Points on a hilly landscape, in no order, each with its height.
From any point a ball takes the steepest step (drop divided by distance) to one of its 3 nearest points. It stops when none of these is lower. Distance is the straight distance between rows; heights are no part of it.
<414>: [139 160 133 141 115 145 103 168 140 134 118 123 114 113 146 143 134 136
 123]  height 658
<314>: [126 141 137 135 126 124 112 104 124 148 156 130 138 146 139 124 119 117
 141]  height 144
<218>: [146 145 166 110 123 112 140  54 101 117 142  97 181 139 118 109  92  69
 152]  height 197
<289>: [115 135 144 122 158 122 151  74 113 122 158 111 150 154 128 111 100 100
 149]  height 516
<503>: [130 111 141 149 126 135  84 133 164 169 162 166 153 168 144 123 142 133
 136]  height 443
<270>: [124 126 120 120 160 160 140 186 147 140 125 136  72 131 129 142 128 169
 134]  height 548
<126>: [102  76 110 123 160 139 126 141 145 161 170 170 124 172 134 115 143 147
 143]  height 389
<586>: [ 87  60 100 108 198 137 189 131 126 134 146 142  75 163 108 118 126 158
 133]  height 186
<481>: [155 163 164 123  94 117 129  67  99 113 126  87 171 123 120 104 105  78
 141]  height 268
<449>: [ 70   7  73 102 208 115 199  97 123 122 148 149  73 158  88  99 142 156
 116]  height 80
<208>: [127 153 136 123 128 133 144 120 117 132 133 106 137 133 136 119 110 117
 137]  height 146
<459>: [ 79  63 100 111 201 118 199  97 119 121 161 136 101 165 101 115 116 141
 126]  height 247
<307>: [152 156 144 160  82 135  51 134 152 147 123 143 144 125 158 135 152 118
 116]  height 196
<409>: [121  63 111  98 186 165 166 195 166 152 123 171  45 150 112 136 140 193
 120]  height 590
<237>: [144 137 162 134 111 116  91  71 132 153 167 138 173 152 136 122 108  86
 146]  height 227
<389>: [143 129 130 172 110 143  59 173 170 160 132 158 144 155 165 151 166 136
 114]  height 445
<295>: [136 168 123 113 134 149 125 202 144  95  76 121  76  83 117 175 134 167
 122]  height 740
<103>: [120 153 150 115 151 119 172  89  94 112 132  84 153 146 122 103  97  92
 149]  height 468
<319>: [134 105 127 148 133 151  87 170 174 164 151 165 135 175 152 134 164 151
 124]  height 479
<172>: [152 185 120 131  91 118 110 174 121  87  63 116 122  51 124 152 143 141
 101]  height 696
<568>: [ 82  56 114 123 178 106 140  61 128 137 198 173 172 178 108 112 112 108
 145]  height 528
<272>: [186 145 134 163   9  72  63  92 115  99  78 130 156  51 139 146 183 107
  78]  height 327
<269>: [104 103 118 108 179 147 176 149 119 136 131 119  86 134 121 119 113 149
 136]  height 161
<50>: [174 153 171 121  55 106  94  62 102 121 120  96 182 108 118 111 116  65
 128]  height 312
<153>: [170 165 153 143  62 118  78 104 120 132 108 106 156  87 130 122 140  99
 116]  height 465
<299>: [107 106 133 132 143 128 120 100 134 160 172 156 146 166 136 119 124 122
 152]  height 379
<516>: [ 93  57  97 125 170 121 121 112 144 162 189 192 154 185 127 108 140 134
 144]  height 412
<120>: [148 165 120 137 112 143  99 196 137 113  87 125 106  94 133 166 148 164
 109]  height 657
<399>: [153 182 143 131  61 113 125 129 103  91  80  89 151  73 120 128 121 105
 112]  height 512
<193>: [137 137 124 136 124 152  96 182 156 144 123 144 106 131 149 153 144 159
 118]  height 633
<324>: [157 175 136 147  49 110  97 133 116 103  79 105 151  71 136 139 142 110
 103]  height 380
<111>: [100  89 110 119 170 133 169 124 122 138 161 139 105 160 122 121 119 147
 137]  height 71
<345>: [155 169 151 127  89 119 119  98 109 116 124  91 158 110 132 112 106  86
 139]  height 344
<472>: [136 178 134 102 113 141 163 170 109  83  66  89 103  83 106 136 108 133
 127]  height 287
<400>: [ 74  22  85 108 202 120 187 113 120 130 162 150  94 163 100 101 132 151
 117]  height 216
<368>: [135 173 129 120 107 133 138 155 118 107  97  93 113  94 127 128 113 126
 129]  height 358
<489>: [174 162 119 157  43  97  87 130 123 107  75 119 154  40 145 155 164 128
  82]  height 294
<523>: [143 136 160 148 102 125  68  96 143 160 156 140 155 142 155 128 132 109
 136]  height 139
<288>: [119 140 124 101 173 145 197 143 105 103 102  91  87 132 114 127  92 138
 143]  height 175
<384>: [132 178 125 125 101 139 116 170 130 121  97 111 113  96 134 143 124 143
 121]  height 485
<498>: [147 187 115 116  95 129 129 186 125  69  53 122 107  40 109 166 136 158
 112]  height 770
<265>: [135 164 131 110 141 138 183 150  97  93  90  74 120 116 125 119  95 106
 133]  height 222
<536>: [165 160 127 161  61 111  62 143 135 129  93 127 142  84 150 143 162 126
  94]  height 251
<122>: [ 93  90 124 119 184 116 186  71 109 116 162 121 142 166 109 106 108 114
 146]  height 119
<144>: [137 157 125 151 109 145  99 188 151 132 102 137 106 108 152 159 143 158
 119]  height 758
<406>: [113 123 121 124 139 147 123 149 141 157 146 149 106 153 138 132 139 153
 141]  height 469
<532>: [ 90  93 114 114 191 123 211  95 107 111 150 110 113 164 110 116 100 125
 134]  height 239
<278>: [114  79 131 141 139 119  96  91 150 174 191 183 171 177 127 116 129 113
 152]  height 422
<239>: [ 99  92 115 126 174 122 153 102 131 144 168 143 130 163 122 111 120 135
 147]  height 243

Two balls start at each pair of points below. Name the first point that both come to, or write never.
<172> / <193> | <111>
<120> / <536> | never
<278> / <103> | <314>
<126> / <389> | never
<414> / <472> | <265>

Where does a ball stop that starts at each point below?
<265> | <111>
<208> | <523>
<406> | <111>
<345> | <218>
<324> | <523>
<153> | <523>
<272> | <523>
<459> | <111>
<50> | <218>
<295> | <111>
